A landscape with many valleys, sampled at points; each row gives a point and its height.
From any point a ball rolls to the lowest of the 2 points nearest to it. It stops when none of these is lower. Distance is the straight distance between rows; heights are no part of it.
Fal (h 456): [ 88 124 174 101 135 137 121 145 175 108 118 111 104  77 151 130 134 131
 123 157 157 156 156 156 151  97 128 169 133]
pozip (h 522): [138  81 117 154 125 130 106 135  67 158 134 156  87 146 145 120 165 109
 111 150 128 145 102 108 124 177 102 100 141]
Fekun (h 360): [111 127 141 104 147 106  74 138 137  93 139 140  97 120 165 169 133 149
 154 192 146  83 149 154 112 118 145 170 145]
rupi (h 636): [133 104 127 136  89 108 195 121  92 115 150 135 172 166 128 130 115 113
 106  84  98 143 126 133 122 158 130 113 127]
bivef (h 269): [149 149 192 146 124 154 103 115 172 115 124 133 147 113 105 108 114 166
 108  93 137 119 111 119 121  88 125 173  90]
Vesu (h 399): [103  95  93  63 191  56 105 152 116 153 100  97  89 174 102 162 168 155
  93 113 139 122 158 125 183 142  88 146 124]
zor (h 261): [141 129 105 180 152 131 166 157 130 157 106 117 178 125  95 142 111 123
 117 108 173 196 131 110 119  91  94 126 125]
Vaga (h 264): [141 169 161 117 131 138 179 176 169 136 120 100 198  67  87 119 111 118
 127 128 156 139 129 134 150  74 133 165 134]
nim (h 669): [170 138  34 177 138  87  93 126 114 167 139 161  40 158 150 151 173 100
 128 179 133 170 116 133  91 129 155  92 151]
mit (h 380): [112 200 135 123 137 155 184 141 169 118 112  91 191  78 101 130  72  84
 194 145 148 121 140 116 162  73 178 123 118]
Dom (h 330): [109  89 103 166 130 145 118 130  65 162 127 115 156 185 146 125 106 106
 125  90 122 105 112  90 134 180  89  87 107]
Tapad (h 375): [127 112 176  65 103 120 175 151 188 133 107 124 129 118 129 111 123 167
  73 108  98 113 176 146 123 121 149 134 104]
vebaf (h 260): [104  92 105 131 137  98 121 147  76 140 123 106 129 181 124 130 129 126
 103 122 104 106 109 112 141 171  89 127 130]
Dotok (h 688): [158 144  88 173 100 156 106 104  77 111 137 163 145 127 109 120  98 143
 160  87  57 130 111 115 106 140 110 108 130]
guvuk (h 308): [109  80 139  80 135 108 101 163 117 129 133 138  81 127 173 155 149 134
 126 191 125  71 156 142 125 155 151 138 136]
zelu (h 441): [108 132 151  46 132 125 148 139 167 155  96 112  88 109 135 127 141 163
  97 135  90 134 187 136 132 130 165 152 123]
mula (h 438): [124 194 166 109 137 159 189 142 189 124  98 105 171  44 115 111  55  98
 183 111 157 102 136 101 136 108 205 114 132]
Kap (h 256): [158 103 140 122 124  95 179 146 165  97 133 151 137 144 113 135 146 156
 114 168 162 163 169 188  99 113 151 143 135]
Bise (h 268): [153 188 167 141  87 157 147 106 195  82 158 126 154  48  93 100  80 153
 177  74 143 117 116 120 161  67 166 146 136]
Semem (h 355): [135 104 103 127 144  96 132 132 101 107 129 139  90 165 120 152 158 140
 126 182 151 149 143 148 119 119 128 155 141]
dat (h 249): [112  75 116  52 129  93 124 168 106 141 127 127  87 161 139 146 171 130
 106 184 113  74 144 127 160 157 128 132 133]
mik (h 471): [102 112 201  90 120 148 129 142 195 125 108 132 117  58 143  92 122 143
 101 115 153 122 145 154 138 104 155 158 130]
lume (h 681): [170 113  60 166 156  79  89 135  95 155 131 149  72 178 135 162 205 124
 121 183 159 124 122 120  83 160 155  87 149]
migof (h 424): [ 91 131 143 113 130 127 133 131 130 113 122 106 126 120 141 137 125 134
 127 146 118 158 144 146 150 105 119 173 140]
Sofe (h 333): [ 67 190 114 112 172 101 101 101 129 139 124  44 147 135 106 174 123 115
 134 117 121 143 117 120 181 106  93 161 133]
Sof (h 504): [187 157  88 161  62 138 144 124 112 156 141 172  63 113 157  99 180  71
 112 151 120 165  96 148 104 194 162  80 152]
kaz (h 395): [143 119 131 141 162 113  59 126 134  91 128 150 115 122 162 161 161 175
 145 183 166  73 147 149  70 122 139 154 108]
zel (h 545): [128  72 175 114  99 156  97 151 117  87 152 196  94 117 164  88 127 127
 120 139 126  88 105 159 130 142 135 139 133]
vib (h 367): [ 93 149 189  74 132 164 139 119 194 173  95  85 150  70 122 125 120 150
 111 111 129  96 142  91 142  92 153 146  95]
Zazem (h 267): [137 165 155 161 154 159  98 103 152 126 117 113 174 118 103 124 131 160
 141  99 150 117 120 100 129  93 118 161  68]
Viz (h 381): [ 66 163 141  88 169 112 129 113 149 150 100  65 121 107 132 152 133 130
 114 127 108 160 144 124 163 108 123 163 140]
muka (h 74): [151 167 135 144 121 128 150 104 145  86 143 141 149 129  96 123 120 159
 142 115 107 168 122 154 111  63 115 180 125]
Ganuv (h 470): [ 92 187 131 131 119 142  99  58 150  95 155 105 144  78  99 135 130 122
 166 122  94 145 112 138 180  75 107 166 114]
nemar (h 369): [106 120  86 163 179 139 125 131 100 145 109 105 163 189 132 137  89 115
 154  99 160 122 133  93 106 155  95  82  99]
tulus (h 402): [ 76 138 129 119 136 122 149 143 124 115 106  83 161 175 150 125  65  99
 157  99 124 112 157  98 144 140 116 115 114]
gis (h 443): [ 93 195 131 141 127 148  96  45 177 127 157  81 178  81  87 145 119 104
 184 130 104 132 103 117 195  72 126 125 102]
kebi (h 439): [165 124  67 156 114 100 144 133 115 192 129 132  82 179 134 126 201 115
  81 132 144 185 122 123  92 169 150  88 126]
Noli (h 423): [109 126 213 101 110 160 134 150 200 146 102 107 150  56 137 104 104 142
 103  80 131  92 142 105 142 111 144 161 105]
dafi (h 516): [150  94 145 127 111 149  93 132  88  92 152 217  83 108 156 102 139 125
 130 178 137  59  81 143 106 134 137 110 160]
Ludi (h 571): [117  91 168  87 104 134 107 147 100 134 151 166  95 116 158  98 123 123
 103 153  81  76  93 132 137 151 112 147 141]
Tizu (h 496): [177 133 114 190 107 171 161 123 158 104 121 160 204 111 107 105  61 100
 189  88 150 150 144 114 107 115 120  74 125]
vil (h 493): [155  67 119 142 118 121 111 143  78 152 134 165  81 145 157 131 188 102
 121 184 176  97 109 124 124 198 124  83 142]
Bovik (h 453): [156  78 118 139 121  93  90 133 101 127 144 144 127 140 166 157 165 136
 133 185 168  45 139 131  78 179 156 101 146]
kugu (h 219): [136 191  76 150 183 124  95  87  79 129 144 117 142 169  79 160 123 136
 137 110  93 149 102 118 117 100  91 151 121]
nosor (h 278): [ 98 178  96 117 189 122  87  98  89 129 132  87 140 170 108 157 119 134
 118 103 113 113 105 121 144 115  88 156 114]
Kiziv (h 406): [ 78 137 176 119 127 158 122 136 149 121 119  98 158  85 157 116  69 109
 145  83 122 136 139 124 158 117 115 148 133]
ses (h 625): [172 110  96 156  89 150  86 108 102  86 153 219  86  96 118  93 155 147
 167 136 125 161 109 163 103 119 130 110 157]
rup (h 149): [146 188 122 142 145 133 114  72 114 109 145 138 138 150  80 146 138 157
 134 130  91 158 104 153 118  71  95 178 135]
Leg (h 678): [135 163 108 155 101 149 120  98 112  84 143 139 168 136 115 123  86 149
 180 111  76 109 128 115 123 103 117 140 117]
det (h 361): [129 135 181 133  89 162 129 130 162  79 128 123 163  90 145  89  59 128
 156  63 117 110 132 130 142 117 131 132 133]
Lir (h 495): [138  97 102 113 205  74  76 132  74 131 121 148  72 163 126 177 152 134
 127 205 139  66 115 133 145 146 107 130 159]
Duz (h 173): [100  63 154  77  85 116 158 174 142 132 120 125 110 142 147 125 143 125
 102 139 134 114 178 151 158 163 144 126 133]
fep (h 442): [108 110 144 154 108 153 116 129 111 110 125 118 160 116 148 115  96 112
 156  92 124 153 129 123 154 135  75 127 135]
Vamiz (h 575): [183 100 146 163  95 137 126 124 138 130 123 178 100 130 136  79 170 131
  98 125 155 171 116 152  73 144 150 114 117]
Melag (h 531): [188 148  89 164  52 154 131 109 124 156 159 172  77 108 141  90 150  87
 122 111  78 174 101 151  97 165 142  69 135]
rarot (h 425): [108 142 107 128 173 160 143 139 118 105  98 115 152 186 138 129  79 103
 178 127 169 101 155 110 145 137 123 103  90]
liv (h 597): [ 98  84 173  73  86 130 145 153 130 147 153 137 114 137 171  90  92 105
 114 109  77  80 120 132 131 162 142 127 137]
zuzab (h 169): [158 136 155 131  98 115 182 127 149  78 150 159 143 122 113 104 110 155
 116 129 138 173 134 182  96  84 143 153 138]
genon (h 503): [103 146 187 102 134 162 189 164 189 144  91  99 170  80 145 111  53 112
 146  94 126 102 156 107 136 131 171 118 135]
dato (h 618): [129 102 154 119  77 133 166 136 108 117 160 133 144 155 153 103  99 112
 113 103  83 109 115 142 120 169 133 127 129]
Vak (h 596): [175 120 140 182  85 145 114 109 129 110 132 170 127 127 125  72 115 152
 112  88 121 162 105 137  73 127 120 117 112]
Rebun (h 318): [162 149 174 141  93 167 126 110 180  64 147 146 157  70 107  77  73 141
 163  46 141 119 118 137 147  90 137 132 155]
Zipe (h 316): [127 107  83 176 177 127 125 128 115 148 123  97 161 164 111 127 122 129
 122  80 165 180 121  89 113 121  81 106 115]
giz (h 485): [154  90 136 134 123 124  96 132  91  97 149 194  97 127 162 138 162 133
 128 193 151  59 105 132  73 154 160  95 138]
zades (h 356): [106  87 113  86 144  88 137 164 136 138 102 114 117 164 113 161 170 169
  86 141 159 134 187 133 144 136 104 141 117]
Zimid (h 296): [128 100 151  97 129 114 154 157 137 130 109 133 141 153 116 123 144 158
  76 124 120 124 162 149 120 131 106 144  92]
luti (h 610): [175 133 137 168  82 165  80 100 119  99 138 190 113  95 102  84 133 167
 148 105  99 152 103 130 103 113 117 123 143]
kugo (h 396): [157  90  93 158 104 110 178 133 120 185 111 131 127 158 123 116 176 108
  78 110 167 188 139 123 101 169 125  94 123]
metut (h 550): [186 151  35 156  78 145 107 113 129 167 149 152  72  99 142 109 153  86
 114 123  52 169  92 120 119 145 122  55 125]
Zazav (h 175): [114  74 119  77 133  86 138 163  88 162 128 122 100 193 121 136 173 139
  85 139 115  96 130 118 163 181 112 116 129]
bon (h 469): [132 108 123 184 104 174 134 134 130 122 114 136 184 101 121 102  85  99
 187  78 142 160 138 123 125 136  87  90 140]
potu (h 285): [ 87 180 155 103 158 171 123  96 190 164 105  64 145 106 135 130 106 123
 145 106 112  87 129  82 155 109 172 137  88]
teme (h 201): [141 186 187 133 100 146 125 102 194 100 152 120 143  80  92 107 113 166
 127  94 141 120  98 120 149  75 169 175 116]
nofa (h 640): [162 115  95 152 107 135  88 110 102  76 157 195  98 120 135 126 145 141
 182 183 134 133 120 179  76 119 144 118 165]
nefi (h 328): [118 198 126 123 153 142 182 128 172 118 128  84 200  95 106 145  84 120
 155 127 138 140 128 112 140  70 141 148 115]
Vatu (h 277): [ 84  81 152  96  96 114 182 167 130 127 118 102 136 134 146 117 106 106
 106 110 123 151 164 142 162 153 113 129 144]
bekup (h 340): [133  71 128 144  94 104 174 148 119 137 126 131 121 159 133 120 171 108
  97 118 170 169 145 150 132 189 124 112 129]
Zamam (h 665): [125 165  83 150 150 120 139 119  90  92 125 124 169 191 121 141  85 131
 162  99  95 124 129 113 117 126 107 120 118]
busug (h 440): [ 86 130 109  62 205  79  94 141  88 155 109  73 106 175 107 154 140 149
  85 109 100 102 115 116 179 126  98 149 138]
vuv (h 427): [143 108 107 153 149  75  77 131 113 124 132 135 128 145 147 172 171 165
 134 186 162  86 143 138  60 151 149 115 132]
Folop (h 472): [172 157  71 150  86 109 154 125  98 184 141 142  62 148 140 127 188  74
  75 151 115 170  81 116 109 183 148  94 134]
visut (h 359): [ 67 189 160 124 135 176 120  47 180 162 124  59 150  79 129 127  99 107
 168 121 113 112 108  80 156 105 192 109 117]
viza (h 464): [152 100 121 110 195 103  98 133  57 136 118 163  77 161 118 161 153 120
  94 187 125  93  68  99 139 143  91 114 170]
laz (h 656): [168 125  66 176 139 121  95 109  94 122 154 171  76 144 144 153 154 132
 160 188 136 160 127 141  75 111 137 111 148]
zir (h 195): [132 141 136 147 140 144 164 167 140 155 122 116 203  83  83 124 102 123
 123 130 173 172 126 129 130  79  98 148 137]
zul (h 392): [147 111  75 145 180  92 106 127  64 134 131 144  85 183 110 156 166 139
 115 151 142 164 113 131 118 136 114 139 152]
leno (h 349): [ 64 102 129 103 138  96 162 166 116 136 115  62 162 157 132 148  98 113
 110  97 130 139 163 111 167 147  97 117 142]
Nove (h 652): [122 139 103 131 124 110 188 133 119 107 131 113 175 178 124 143  94 137
 127  95 106 143 140 129 110 120 127 139 121]
zota (h 279): [118  68 137 105  84 101 165 157  98 131 151 140 110 155 152 126 168  90
 113 137 139 120 145 158 159 206 112 114 143]
poki (h 311): [132  90 127 120 131  91 152 147 132  92 132 141 116 138 151 146 138 154
 127 172 170 120 176 164  97 139 155 135 133]
sodav (h 547): [169  92 124 161 115 148 100 138 108 165 132 161  79 132 154 103 171 108
  92 136 133 156 102 131  93 170 126  87 112]
vegip (h 428): [ 87 159 137  53 163 125 147 122 184 185  93  84 116  93 110 158 150 150
  94 132 113 146 169 107 147 117 146 154 119]
Mavu (h 430): [150 127  96 136 188 109  90 122  53 136 112 138  88 159 112 146 142 128
 106 153  98 122  88 125 132 132  78 130 147]
Zilig (h 408): [ 68 192 136 125 138 144 107  39 165 154 145  54 143  71 118 158 132  92
 150 127  95 133 103 103 180  83 164 129 106]
ruf (h 192): [ 96 175 144 132 157 165 113 106 157 129 109  90 170 112 125 145  96 131
 161 118 144  84 128  92 154  95 126 143  83]

Where does a ball stop that starts at each point below?
giz: Zazav
viza: muka
Lir: muka
Sof: Duz
Leg: Zazav
bon: teme

Call two points neighbours if one is among the 2 nearest of the other. Go from one point of each pair to the other, from neighbour to neighbour, staying as low as possible. Name the highest point that can't be avoided.
teme / Viz: mik
Duz / Zazav: rarot
zir / Zazav: nemar
ruf / teme: bivef
Zimid / Viz: busug
